Each row is a point on a tangle of strands that fork and nearly touch. The rows are in no order.
(in the rows, 128 means zero)
Points whose rows are less than 141 apart are linked; no others are. Some points are linked to none.
J525: [120 127 142 142  79 106 146 128 160 130 117 147 202 138 159 111 161 136
 160 147 109 130 180  56 106 125 170  91 149 110 142  76 102 142 162  79
  95 124 108 143 113 165 120 151 131  88 131 114 144  71 141]
J964: [159 142 122 141 119 148 139 146 106  83 119 122 119 142  85 131 111 123
 117 139  92 105 150 201  98 165 125 119 130 175 157 159  92 127 140  58
 161  88 158 136 150 126 175  99 207 100 119 122  93 115 153]
J679: [147 126 200 106 155 127  90 173 162  73 141 139  52 168 135 169  91 111
  64 141 108 124 127 153 122 153 100 126 136 150  90 187 162 116 107 177
 174 119 158 168 137 133 139 137 195 160  54 112 130 134  79]
J833: [138 132  74 121 105 170 122 113 134 174 124 125 190  94 125 109 158 142
 164 108 158 113 104  93 143 103 142 106 115 109 150  58 129 150 165  88
 117 123 104 110 122 151 110 151  99 121 164 121 122 116 147]
J158: [138 131 111  84 138 163 103 129 106 107 133 113 120 157 102 141 102 135
 119 163 109  87 123 178 110 143 117  84 111 170 146 132 127 154 138  95
 178  73 140 163 149 104 140 131 196 141 104 115  94 128  91]
J411: [163 153 159 141 133 123 151 149  95  77 144 131 107 146  97 127 108 135
  76 144  95 108 149 209 102 149 158 120 124 150 153 174  95 122 153  57
 151 100 182 137 126 138 191 122 170 100 120 120 122 102 168]
J807: [130 127  57 129  86 159 136  97 164 178  97 118 180  87 118 142 153 113
 194  82 138 155 109  93 146 117  91 128 124 140 143  91 114 125 139 123
  99 153  92 100 149 131 101 100 135 123 160 140 112 139 146]
J748: [139 102 118 122 160 152 132 131 144 145 126 146 137 130 113 164 125 111
 107 121 114 151 120 144 126 146 108 149 143 154 117 141 119 146 142 150
 139 123 131 117 123  94 115 114 148 113 127 128  89 138 103]
J452: [115 133 146 166 122  95 190 114 144 113 134 130 169 145 154 158  94 121
 129 145  99 173 156  99  69 104 155 100 140 118 123 123 118 130 146 101
  78 150 151 116  81 135 140 144 130 130  93 112 140  95 131]
J684: [112  82 126 140 143 101 121 127 186 176  98 154 121  93 139 146 186 112
 135  93 145 154 114  84 189 155 113 181 157 115 112 126 119 124 130 196
 122 158  95 110 117 125  90 100  89 110 173 138 114 149 145]
J426: [126 145 157 140 138 135 155 119 107 109 155 131  67 136 142 153  85 102
 102 120 155 168 104 127 118  81 108 128 110 115  84 170 183 118  92 169
 106 181 164 115 109 125 123 168  93 174  79 119 165 152  96]
J752: [167 123  92 124 145 185 203 104 144 141 117 116 115 108 111 200  62  92
 143  74 103 192 108 166  83  91  72 159 137 173  80 131 130 153 103 157
  98 165 152  66 146  81 132  77 180 138  92 134 104 157  76]
J240: [127 105 165 108 132 117 102 146 146 147 116 142 191 130 133  73 166 161
 133 153 154  87 160  81 164 140 184 129 150  90 141  83 110 159 163 113
 137  72 105 158 110 141 120 158 112  95 170 128 133  93 142]
J362: [142 173 184 111 129 107  98 140  66  77 157 117  91 143 106  92 136 177
  66 162 142  78 116 191 134 155 161 128 110 122 156 163 112 116 126  94
 150  98 155 157 128 160 173 139 115 137 127 136 161 107 176]
J636: [ 84  97 150 117 120  50  53 157 128 106  99  99 100 142 138 103 177 164
 129 147 147  72 137 139 175 173 121 147 124 115 150 160 120 110 100 179
 158  90  99 187 179 146 115 115 152 135 163 134 105 156 151]
J238: [110 174 182 144  96  95 115 130  54  78 141 112 110 142 109  61 156 171
 105 159 125  73 146 167 114 172 181 129 109 102 174 150  92 114 114  71
 148  77 129 166 141 165 173 141 124 110 145 147 171  97 189]
J51: [125 168 167 149 135 111 135 108 101 110 168 117  67 130 160 114  89 129
 108 139 175 145 114 101 118  74 134 118  97  88  96 138 177 111 104 145
  84 184 156 131  88 146 124 190  61 168  79 131 186 130 118]
J159: [139 141 106 152 105 144 140 142  98  82 107 110 120 130  72  95 145 121
 141 113  87  88 157 202 104 171 117 135 116 169 179 156  86 110 133  49
 175  70 127 132 177 129 181  82 211  88 149 134  99 126 164]
J112: [123  86  80 102 144 155 109 119 170 168 100 129 121 107 121 165 135  92
 158 104 141 149  88 122 173 134  84 157 132 155 121 120 134 147 120 197
 142 137  96 121 154  89  87 102 155 143 149 130  88 173  94]
J476: [136 140  51 114 107 166 168  93 143 170 114  99 153  88 116 158 115 106
 195  75 124 169 103 123 124  98  79 146 122 149 126 117 120 129 118 136
  95 174 109  87 159 108 111  78 143 136 137 158 107 144 128]
J343: [ 84  97  96 117 116  99  54 145 127 114  98  94 108 133 133 123 162 143
 156 132 142  91 116 146 170 163  96 139 110 139 157 157 135 111  97 170
 155 106  99 172 186 132  99 110 172 144 152 132  93 167 132]
J667: [140 133 120  95 158 154  91 124  79 149 154 125  84 112 143 108 126 150
 102 124 188 105  64 126 176 101 126 137 103 116 131 107 173 124 119 163
 131 141 144 143 121 120 104 165  59 167 129 125 151 168 113]
J42: [ 92 143 113 122  93 116 108 118 137 121 129 110 154 140 146 112 129 128
 174 162 139 114 140  75 133 130 132  74 103 122 140  99 139 127 128 109
 114 115 107 174 137 161  99 165 135 142 124 122 129 121 122]
J760: [151 128  49 106  88 190 128 107 156 202 103 116 186  75 113 127 149 118
 185  77 156 128  78  90 150  96 109 108 114 128 140  53 123 149 163 104
 108 142  99  98 134 127 101 130 116 131 171 128 112 140 145]
J750: [ 97 136  99 132 108 127 130 117 147 131 124 119 119 120 142 156 131 107
 169 129 140 152 129  98 145 126 108 123 114 146 124 143 150 105  98 157
 108 157 112 136 144 143  97 127 130 147 122 138 121 148 115]
J743: [104 167  70 136  78 138 113 106 137 132 131  96  96 100 140 133 122 113
 207 116 157 134 109 106 157 117  92 112  91 121 134 139 164  88  89 146
  91 184 110 122 158 158  92 123 106 163 129 150 133 156 123]
J638: [120 131 180 128 143 120 165 131 166 117 126 146 142 162 148 148  88  92
 131 171 111 159 169  54 106  81 136  78 125 124  66  95 161 148 151 129
 101 125 127 176  79 138 123 183 130 182  82 110 146 115  82]
J664: [ 88 137 119 165  81  76 154 123 159 112 113 128 137 134 155 151 150 113
 174 134 113 156 148  75 124 149 113 106 133 133 128 148 128  94  95 141
  95 161 101 137 136 163 107 106 133 123 121 140 141 124 133]
J528: [109  92 210 139 129  53 112 152 191 117 112 150 150 163 155 105 156 130
 130 179  95 118 204  63 158 174 160 133 186 108 116 122 104 120 135 157
 117 100 109 170 105 142 111 123 133  93 135 138 130 103 115]
J756: [112 159 132  79 111 134  44 139  62  70 133  86  71 158 104  90 145 168
 107 169 136  40 102 190 145 158 130  96  99 127 175 143 137 133 116 116
 185  77 111 191 181 148 157 133 163 178 138 122 129 154 134]
J802: [116 161 137 137 123 115 130 120  84 107 166 112 118 140 136 122 103 152
 112 155 144 118 125 142 106 116 153 103 108 121 129 146 128 122 120  98
 110 142 150 134 110 137 137 153 108 133 110 131 147 101 143]
J300: [126 163  53 132 102 162 157  94 116 152 146  98 141 103 132 137  85 121
 182  96 132 151 110 140 113  86 101 123 108 130 124 124 137 116 109 109
  95 173 124  85 140 123 118 116 115 142 122 147 119 129 123]
J226: [125 109 171 163 151 102 197 122 172 118 117 160 157 161 142 173 102 101
 101 141  78 188 177  93  87 102 143 123 168 129  99 132 126 143 151 141
  83 151 142 110  66 115 139 131 124 127  91 111 135 125 101]
J82: [135 117 103 146 145 134 170 117 139 146 127 140 127 109 118 175 118 111
 114  90 112 177 119 161 116 139  96 162 139 145 112 171 112 122 114 141
 126 163 151  68 130 103 136  85 131 101 122 135 115 139 125]
J813: [152 153  75 123 138 176 143  93  79 171 160 117 131 107 140 113  95 146
 131 107 155 125  84 131 127  60 141 104 103 106 125  75 145 142 160  97
 102 159 156  92  88 113 123 174  55 144 128 117 139 125 122]
J583: [136 103 145 162 144 136 202 112 175 135  98 166 112 127 127 190 118  78
 113  95  98 224 149  98 128 101  95 160 168 149  74 159 141 145 115 186
 104 195 123  86 100 101 116 100 113 144 114 114 135 163  99]
J904: [148 135 118 102 147 168 120 122  64 148 150 130 168 132 109  94 127 169
 102 143 152  87 102 154 126 114 187 115 115 108 163  95 116 163 165  73
 163  86 134 118 112 116 140 155  94 114 161 121 132 108 157]
J464: [ 96 109 120 145 119  79 121 132 152 155 113 138 124  93 145 132 202 140
 147 102 159 140 122  93 182 169 128 166 131 105 135 133 118  99 105 171
 118 161 100 111 139 151  99 102  90 100 180 139 134 140 166]
J901: [178 113 158  70 192 190  89 156 101 121 159 152  80 148 123 139  84 128
  52 126 121 106  88 183 127 107 106 125 129 157 106 128 180 154 133 164
 180 108 163 159 123  86 135 164 148 167  76  96 129 146  54]
J175: [134 167  51 129 106 180 117 100  63 153 157  80 161 109 115  63 117 166
 153 116 139  89 104 157 109  90 153 103  96  88 176  85 124 141 145  56
 147 129 108  83 152 122 142 133  86 128 165 141 134 126 167]
J151: [127 127 174 137 135  94 148 127 118 127 140 153 170 127 139 106 156 168
  88 138 146 117 145 105 128 127 197 137 140  96 135 108 114 133 157 101
 105 122 144 122  89 141 130 156  84  83 143 131 157  72 160]
J243: [147 107 230  87 196 123  94 164 142 104 141 148 104 168 147 121  88 118
  78 179 118 110 149 103 145 107 129 129 141 120  66 134 168 143 129 170
 153  97 158 194  99 117 141 171 146 176  67 127 144 116  66]
J100: [ 92 127 154 167  94  57 150 130 175 120 110 145 109 123 167 153 164 117
 160 135 133 161 151  47 147 157 125 122 143 115 114 149 142  81  81 179
  91 174 107 139 115 173 106 119  99 118 125 132 155 132 141]
J501: [145 120  79  96 128 181  99 129 107 101 108 104 128 141  83 135 104 132
 150 143 113  94 123 193 103 157 101 108 115 182 158 132 110 160 139  95
 173  65 127 149 177  99 143  96 225 114 124 126  78 142 106]
J614: [125 113 144 118 159 122 113 148 124 133 137 140 122 130 114 142 137 129
  86 135 137 132 119 145 144 147 135 150 139 134 127 154 127 131 131 147
 149 118 146 128 122 108 124 129 119 117 126 137 114 128 123]
J739: [143 157 109 124 140 159 120 104  90 160 152 124 103  93 141 105 136 155
 120 110 183 117  77 121 162  90 136 133  97 102 128  87 168 118 131 129
 100 166 142 111  97 132 103 176  36 148 139 130 162 138 130]
J563: [107 133 123 176  70  90 174 129 113 105 118 132 198 144 154 102 128 131
 163 127  76 128 167 122  44 126 167 113 151 106 170 113  76 121 139  48
 108 125 131 102 129 145 160 108 155  67 122 123 142  60 170]
J395: [146 153  67 131 102 172 125 105  96 171 152 111 173  97 127  82 142 166
 151  99 159 100 100 122 125  86 167 109 104  82 157  62 127 140 157  68
 121 142 115  74 129 142 126 149  68 119 170 128 142 105 174]
J740: [148 157  47 128 129 157 154 121 102 152 130  91 127 104  87 125  98 122
 166  73 118 133 108 200  89 122  87 152 116 148 133 154 108 113 114  90
 139 132 144  61 178  90 156  49 162 107 146 160 105 127 157]
J157: [129  97 164 140 138  92 135 139 138 152 127 170 173 126 125 105 172 143
  88 129 130 129 150 114 134 164 181 156 167 105 140 126  93 143 159 111
 136 103 130 104  92 117 137 124 102  59 163 134 136  86 164]
J701: [140  88  94 114 134 174 143 105 196 179  84 134 136  92 114 172 130  66
 160  86 117 192 112  92 171 110  73 159 156 167 102 108 124 154 130 199
 109 160  91 107 126 103  89 109 147 149 147 124 101 178  86]
J285: [164 106 108 134 147 155 171 115 148 148 105 140 181 136 112 167  96 103
 122 123  83 165 150 158  74 132 123 139 155 167 127 124  79 169 166  95
 117 104 138  85 100  84 145  93 177  90 121 121  78 122 118]
J906: [ 94 150 106 177  90  77 173 120 144 119 134 132 136 121 159 149 131 109
 169 106 118 169 142 103 110 126 116 123 127 115 129 163 124  83  87 136
  89 193 121  83 130 149 131  90 105 115 121 146 146 108 153]
J298: [133 160 173 172 112  78 157 145  86  77 147 132 107 137 113 105 122 149
  85 138 102 111 153 193  88 159 177 121 127 124 157 173  87  95 129  61
 136 115 172 124 131 150 190 118 138  87 128 135 156  80 196]
J85: [113 119  85 139 106 139 122 127 110 135 104 114 162 116  85 101 156 126
 155 107 121 111 121 156 116 164 116 142 117 142 175 145  98 128 131  92
 157  96 102  98 173 112 137  89 167  91 166 145 102 128 167]
J478: [108 157 184 128 112  79 123 124 131 103 146 109 105 156 153 120  98 123
 134 194 143 132 146  67 121 123 149  68 102 101  89 130 151 125 119 131
 108 119 132 191  98 154 112 172 116 171  76 136 168 100 118]
J494: [115 139 165 136 131  93 157 127 118 109 143 130 138 154 144 141 103 129
 115 168 123 138 153  99 107 122 158  98 125 119 110 139 137 132 133 118
 106 124 149 154  94 134 127 154 124 134  93 131 149  96 118]
J921: [145 101 185  96 179 114  86 168 133 120 132 144 104 145 120 123 137 138
  64 156 123 100 144 163 169 167 138 165 153 134 131 160 113 141 141 153
 173  79 142 160 121 116 138 127 138 117 134 129 113 132 124]
J252: [159 106 143 124 164 173 172 130 124 154 128 164  82 105 116 174 111  85
  86  64 135 177  73 153 148 107  80 180 138 138  80 157 166 151 104 196
 135 172 156  90 127  78 113 138 104 145 108 115 141 164  80]
J780: [134 127 137 101 136 159 105 127 173 164 109 148 145 117 146 126 132 121
 155 148 158 120 133  50 168  78 132 103 125 125  93  45 170 125 163 139
 110 115 121 182  83 163 102 197  95 165 147 101 133 134  85]
J140: [150 143  69  87 127 181 136  97 105 117 140 103 145 149 120 159  58 118
 166 150 113 124 119 146  78  86 102  78 100 175 130  94 134 159 133 100
 128 108 131 142 143 100 115 135 186 159  84 117  96 132  77]
J471: [106 107 146 162 112  75 156 143 156 111 104 150 152 148 131 146 148 117
 129 133  85 157 173 118 110 182 134 135 172 145 143 161  91 116 129 121
 132 136 116 116 128 127 131  86 145  73 120 126 122 111 137]
J945: [120 126 109  80 146 151  64 137  94 121 142 103  82 132 131 133 129 149
 114 133 156  95  82 165 164 132 110 125 105 147 145 143 158 124 107 165
 158 123 128 161 168 116 109 134 139 169 120 127 116 165 110]
J245: [119 181  58 115 107 156  81 102  72 106 180  66  98 130 133  85  79 159
 155 139 148  99 101 167 119  98 126  81  81 108 150 113 143 118 110  80
 129 156 120 118 158 131 135 144  87 155 114 145 132 144 127]
J976: [128 187  49 126  99 163  93 104  61 123 176  60 105 117 126  51 102 172
 144 131 145  76 113 172 111  99 150 109  81  85 170 103 133 124 123  57
 141 151 101  92 162 136 150 138  63 149 146 151 150 139 161]
J365: [105 118 165 157 120  95 161 126 182 133 107 162 130 131 150 159 145 106
 137 141 126 174 161  45 152 125 127 133 156 122  96 130 155 108 116 178
  86 172 118 146  88 155 107 141  97 133 129 125 152 141 118]
J200: [118 136 151 157 104 103 145 123  90 125 142 134 169 117 127  79 168 170
 114 129 136 105 147 139 103 150 194 143 125  91 163 124  97 115 134  81
 128 112 133 111 129 152 148 135  98  79 160 144 160  74 190]
J481: [126 107 171 140 123 116 126 139 225 161  96 166 149 119 159 138 161 111
 144 139 120 157 179  20 171 112 131 129 171 118  84  75 147 117 147 178
  83 139  96 161  82 169 106 156 102 130 147 118 144 127 106]
J643: [129 131 131 161 134 120 184 128 154 102 122 134  91 137 131 199  99 101
 123 104 103 195 135 157  89 136  89 137 144 160  93 194 139 104  98 150
 121 173 155  84 134 117 142  78 157 123  83 124 124 152 108]
J133: [140 136 103  96 137 163 165 100 129 117 133 121 152 167 141 174  41  97
 157 169 102 142 141 111  58  74 114  64 104 167  97  87 133 175 143 100
 110 104 143 152 110 112 116 157 181 181  69  96 104 121  67]
J900: [172  97 137 108 172 182 138 141 149 133 124 160  72 116 113 183  98  89
  80  81 122 161  89 168 134 122  78 167 148 162  83 160 163 151 104 200
 153 147 153 100 141  74 108 117 158 141  92  98 115 166  56]
J956: [126 110  78 116 132 148 113 118 129 153 119 124 164 123 105 128 135 125
 143 117 128 124 115 139 135 152 116 136 122 150 154 122 106 146 143 119
 154 102 108 112 142  96 117 109 163 104 154 141  87 130 138]
J203: [122  75 221 131 183  79  85 157 194 134 116 155 130 156 156 103 141 125
 117 173  95 125 185  72 184 148 147 161 197 100  81 123 118 131 138 191
 121 103 112 158  84 122 114 128 117 117 132 141 115 122  97]
J96: [ 95 153 111 196  73  65 177 125 122 107 139 125 154 134 157 105 115 129
 165 117  86 137 162 132  53 120 159 114 136 102 151 133  94  87 110  71
  94 159 138  82 125 151 168  99 125  91 120 137 152  64 177]
J357: [113 159 152 165 106  84 155 125  85  99 160 109 119 144 135 110  99 152
 100 148 124 123 143 173  77 130 173 120 115 105 138 158 100 102 116  75
 108 133 170 116 112 141 169 132 115 108 111 131 154  79 172]
J772: [165 151 169  79 157 151  77 154  91  89 169 118  64 152 112 139 109 150
  44 140 136  88  90 199 134 142 120 118 118 148 137 166 143 121 123 135
 166 116 172 162 135 137 159 147 147 161  92 114 135 132 116]
J274: [134 138 129 117 124 146 170 106 156 129 123 142 181 156 151 160  67  98
 155 162  98 160 160  74  74  65 132  68 117 138  95  64 133 166 168  95
  93 125 137 159  81 141 120 182 148 175  88  89 124 109  88]
J708: [104 103 152  98 156  76  58 153 120 123 119 120 100 131 134 112 178 168
  91 148 167  88 113 157 178 168 135 170 122 103 148 155 131 115 113 175
 159  92 118 166 156 137 112 119 120 136 161 136 122 157 155]
J974: [126 107 114 176  98 114 169 131 122 152 115 151 190 101 104  95 179 126
 127  96  97 129 143 148  86 163 155 161 140 111 168 135  67 122 152  75
 151 115 109  58 150 119 155  81 134  49 168 140 125  90 195]
J573: [105 157 168 172  68  86 134 135  68  85 123 116 143 126 120  45 196 164
 131 135 120  80 163 138 100 170 196 138 116  89 177 133  85 109 110  70
 142  86 104 137 150 168 160 131 119  78 162 137 177  82 193]
J666: [120 143 118 134 121 119 108 147  95 103 134 115  99 132 105 125 143 142
 107 120 129 107 117 186 127 179 120 143 117 146 156 181 115  94 106 119
 155 114 135 125 172 139 154  95 144 119 139 138 118 129 160]
J253: [128  96 151  91 172 119  75 147 138 166 128 132 124 106 138 107 170 160
 107 128 185 101 100 106 195 130 143 165 133  95 130  97 145 130 138 178
 131 105 117 156 111 125  96 153  79 142 170 134 132 150 143]
J233: [112 130 159 159 119  67 112 163 122  87 121 134  88 133 111 126 166 145
 106 124 119 113 142 175 142 208 113 154 128 147 149 200 101  82  99 125
 161 115 143 134 172 150 157  84 147  97 133 130 117 134 173]
J707: [129 154 177  92 154 112  78 143  86  96 162 115  79 148 126 107 136 169
  62 163 162  84 108 160 143 142 141 139 112 126 130 157 136 115 116 147
 152 103 159 176 127 142 135 151 109 154 108 139 153 126 131]
J744: [115 171  95 159 118 127 150 103 109 130 162 109 120 113 147 124  94 135
 142 112 139 152 115 132 102  88 134 118 105  98 127 132 138 106 113 109
  88 182 144  99 111 138 138 140  86 143 113 141 147 110 135]
J355: [121 107 129 147 128 134 171 118 168 145  85 166  97 100 129 183 140  76
 144  87 134 200 126  84 175 117  89 168 152 138  86 155 155 118  93 207
 105 199 110 106 119 133 101 107 100 150 142 132 139 178 104]
J991: [120 101 102 154  94 145 123 124 118 153 101 122 202 107  84  77 188 131
 156 103 121  87 128 138 112 161 145 142 124 111 187 119  81 158 151  80
 183  65  79  97 159 112 139 106 152  71 187 137 107 124 174]
J342: [123 118 221 130 156 106 149 141 180 112 118 153 113 157 154 126  96  91
 111 179 122 156 174  43 132  96 128 115 146 113  53 107 188 132 128 169
 108 133 128 177  70 142 119 184 118 182  87 127 160 131  89]
J552: [155 130 104  99 162 170 132 111  85 172 154 130 156 123 122 113 110 144
 109 122 155 114  84 135 131  83 150 117 112 121 133  80 134 163 162  99
 129 121 141 112  92  95 120 170  80 135 136 122 129 119 129]
J816: [120 110 123 160  60 107 176 126 152 121 102 156 226 140 157 118 150 120
 171 124  71 147 178  87  62 116 156  97 164 113 167  83  68 149 165  58
  86 130 110 103 122 147 142 120 145  64 127 114 129  68 158]
J282: [140 109  91  82 138 185  91 129 176 189  91 140 145 103 133 132 123 101
 172 122 147 124 100  74 185  83 104 103 133 139 109  38 165 145 159 169
 125 115 102 162 102 132  98 178 108 166 153  96 104 168  75]
J109: [137 123 131 172 119  89 130 164 139  78 112 142  84 126  93 128 164 116
 115  99  99 122 153 199 132 209 100 157 134 174 154 201  87  80 120  96
 172 114 136 116 175 143 173  49 171  78 138 128 100 132 179]
J131: [143 164 106  81 118 168  71 128  70  75 155  90  79 157 100 120 105 152
 109 159 119  66  99 202 124 139 123  71  96 156 161 143 129 141 124  94
 184  95 136 162 166 129 160 132 177 165 108 118 115 130 117]
J323: [181 102 119 125 166 182 186 113 168 133 109 148 128 132 109 200  83  94
 106 104  86 181 135 155  75 115  90 154 157 180  79 133 114 178 142 150
 114 136 144  82 109  68 127  95 183 120  95 113  91 150  73]
J692: [131 136 117  63 156 148  50 136  73 132 154 106  93 128 133  94 148 171
  94 146 178  71  72 156 173 124 138 125 108 112 155 107 157 137 131 146
 158 103 129 155 145 125 108 142  89 174 146 126 140 165 124]
J72: [161 111 158  92 173 185 114 151 130 114 145 152  75 144 126 169  87 102
  69 108 126 143  94 162 121 106  86 139 136 159  91 147 189 144 107 192
 156 134 156 141 137  91 117 155 159 173  66  94 132 162  51]
J511: [117 119 165 115 137 116 110 140 184 148 114 147 160 127 154 121 141 128
 143 158 140 124 164  45 164 112 150 117 143 116  98  74 151 127 148 146
  97 117 115 179  92 160 103 176 103 135 136 120 140 114 103]
J963: [135 162  46  83 110 191 113  80 100 122 146  78 130 134 122 130  62 122
 206 143 132 123 108 133  95  75  95  57  87 161 134  84 147 147 131 101
 120 130 120 132 157 116 108 137 155 175  97 117 107 148  78]
J337: [145 119 161 137 152 165 176 124 120 122 124 158  86 131 130 166  86  71
  88  92 136 187 104 140 132  75  81 155 134 132  73 153 194 143  89 191
 116 186 154 113 120  97 115 164 113 175  88 110 153 167  69]
J868: [118  65 152  94 172  85  49 158 158 167 114 119 122 118 147  96 182 158
 111 138 180  83 113 134 212 140 146 175 143  87 137 112 127 126 136 186
 155  78  98 162 133 127 105 130 111 137 185 138 112 167 151]
J440: [ 84 121 110 162  98  67 107 139 109 133 112 128 132 101 132  94 216 160
 148 103 155  98 128 118 155 184 133 169 109  96 159 149 115  87  90 142
 133 141  95 110 177 155 116  96 101 100 186 144 142 132 197]
J845: [145 135 104 171 114 124 152 152 111  87 106 118  91 108  65 101 163 115
 145  75  94 109 154 206 111 187  93 157 119 169 164 184  85  84 121  69
 172  99 128 106 196 137 183  45 193  76 154 140  99 132 182]
J724: [123 166 150 179 126  92 162 103 105 118 166 115 101 119 156 128  84 137
 118 128 156 158 129 114  94  74 158 119 110  88 100 143 147 110 113 114
  63 192 167 102  79 144 145 166  66 142  94 128 170 102 137]
J572: [121 103 214 106 176 103 105 152 155 112 124 143 102 151 157 121 110 108
 107 166 133 127 151  66 163 105 128 138 146 109  64 125 183 122 115 194
 127 122 135 194  97 133 113 171 119 167 101 133 145 136  89]
J949: [ 78 110 118 159 110  64 105 145 124 114  97 127 109 124 132 114 195 140
 144 109 133 117 136 141 148 206 108 167 125 126 156 170 103  87  93 148
 154 125 107 130 184 145 123  80 132  94 160 141 112 141 174]
J48: [124  95 151 161 122  89 142 139 138 152 116 161 166 117 104 103 189 133
 100 111 112 130 146 135 124 187 165 169 163 106 158 140  68 140 154 103
 155 108 115  79 120 119 152  84 114  40 175 136 138 102 187]
J446: [169 129 120  55 175 190  81 135  79 130 166 127  91 149 117 131  85 146
  81 149 129  85  81 177 128 107 126  91 115 160 134 108 167 166 145 136
 185  81 154 156 128  93 137 160 146 170  93  98 119 140  63]
J334: [132  94  99 160  80 131 156 123 147 158 105 146 217 114  98  97 180 111
 156  87  99 132 145 114  89 154 135 145 153 117 172 109  58 159 166  72
 147 100  84  70 144 114 146  83 158  42 172 138 102 103 182]
J281: [114 169  77 117 104 154 109 102  99 113 158  87 109 146 143 126  84 121
 167 157 144 121 115 127 111 101 114  73  87 132 130 121 154 124 112 113
 114 146 122 142 146 132 110 156 125 172  97 131 124 139 103]
J435: [138 153 122  92 141 160  81 143  93 101 167 100  64 142 122 135  99 142
  89 132 138 108  75 188 135 133  99 114  97 148 138 164 161 120 100 146
 161 138 149 142 161 123 131 131 138 169  89 110 128 153 100]
J46: [ 96 150  97 195  68  72 191 116 149 122 128 130 154 114 173 130 137 130
 178 105 103 161 151 102  74 101 142 111 143 101 137 129 107  72  98  94
  68 195 125  73 129 164 149  89 103 100 128 148 163  81 172]
J443: [128 110 140 128 146 118 109 131 158 174 125 153 132  89 140 117 182 151
 122 107 186 123 108  74 195 126 144 163 128  96 113  87 149 118 140 166
 105 139 125 131  93 146  99 155  52 125 175 132 156 133 149]
J410: [135  99 140 140 152 123 144 125 173 184 107 168 119  83 135 146 173 106
 108  90 155 171 105  72 198 118 121 181 146 102  92 113 148 126 132 194
 107 170 122 115  82 124 111 140  56 129 170 129 148 149 130]
J938: [ 99 154 111 116 105 120  64 142  75  82 126  83  88 139 100  93 160 163
 133 138 131  65 109 184 141 173 107 125  94 136 173 169 122  97  98 115
 161  97 112 157 190 150 149 108 157 151 153 139 117 152 160]
J998: [174  95 139 141 168 156 160 120 178 127 112 150 135 156 107 185  95  98
  98 140  65 168 175 158  79 146 112 143 168 178  92 150  87 171 165 124
 121 107 150  93  93  77 134  90 185  95 107 112  84 142  82]
J642: [128 113 151 170 153 113 210 121 168 115 114 157 132 149 136 195  97  99
 109 117  80 202 158 123  83 119 118 136 162 144  85 165 129 133 131 149
 104 165 147  87  90 108 136  98 139 120  82 112 121 141 102]
J105: [157 137  60 115 121 184 196  89 134 165 109  99 149  93 108 189  81  98
 189  67 104 191 118 136 100  87  68 157 137 171 101 121 113 146 107 144
  84 171 126  66 152  91 128  65 177 130 121 156 103 155 103]
J262: [101 149 160 112 102  95 100 128 154 114 124 111 119 143 158 116 115 119
 178 190 151 107 145  42 145 121 137  61  97 111 107  90 162 114 124 143
 107 116 115 204 118 171  98 167 123 170 108 126 141 113 105]
J911: [135  79 208 107 193 106  70 167 165 125 124 148 114 155 139 123 124 121
  89 173 101 110 166 130 169 162 136 160 177 118  96 156 118 133 143 178
 153  86 132 169 106 112 127 120 148 123 129 131 103 132  86]
J110: [110 139 112 138  88 124 145 109 141 132 125 128 184 125 150 130 133 134
 163 142 123 135 149  79 107 106 142  94 122 123 145  90 118 130 142  94
  92 139 116 142 114 153 113 153 122 121 133 124 126  95 132]
J447: [138 113 152  97 154 138 105 141 103 150 141 141 173 129 115  81 155 170
 100 146 164  80 128 124 156 138 187 138 138  97 151  97 113 161 167 103
 156  76 120 144 110 123 128 158 100 107 172 132 140 103 144]
J773: [134 100  90  83 153 168  97 125 153 176 115 133 136 112 126 145 133 104
 151 118 146 136  95 105 172 111 109 132 133 144 122  87 153 154 140 174
 140 119 108 140 125  96  90 149 133 156 142 124  98 167  91]

A fork is a point with three links, a tip a point with one. Leave the first point through the second and follow the links. Name the first fork or tip that comes.
J157; J151 | J240
J243; J572 | J476
J744; J724 | J446
J262; J42 | J664
J464; J684 | J343
J46; J96 | J494
J573; J200 | J748

A fork is a point with three links. Follow the links from the first point to the second and name the forks in between, in order.
J945; J452 | J748 > J642
J494; J845 | J802
J638; J964 | J476 > J744 > J802
J572; J900 | J476 > J744
J750; J300 | J664 > J494 > J802 > J744
J964; J72 | J802 > J744
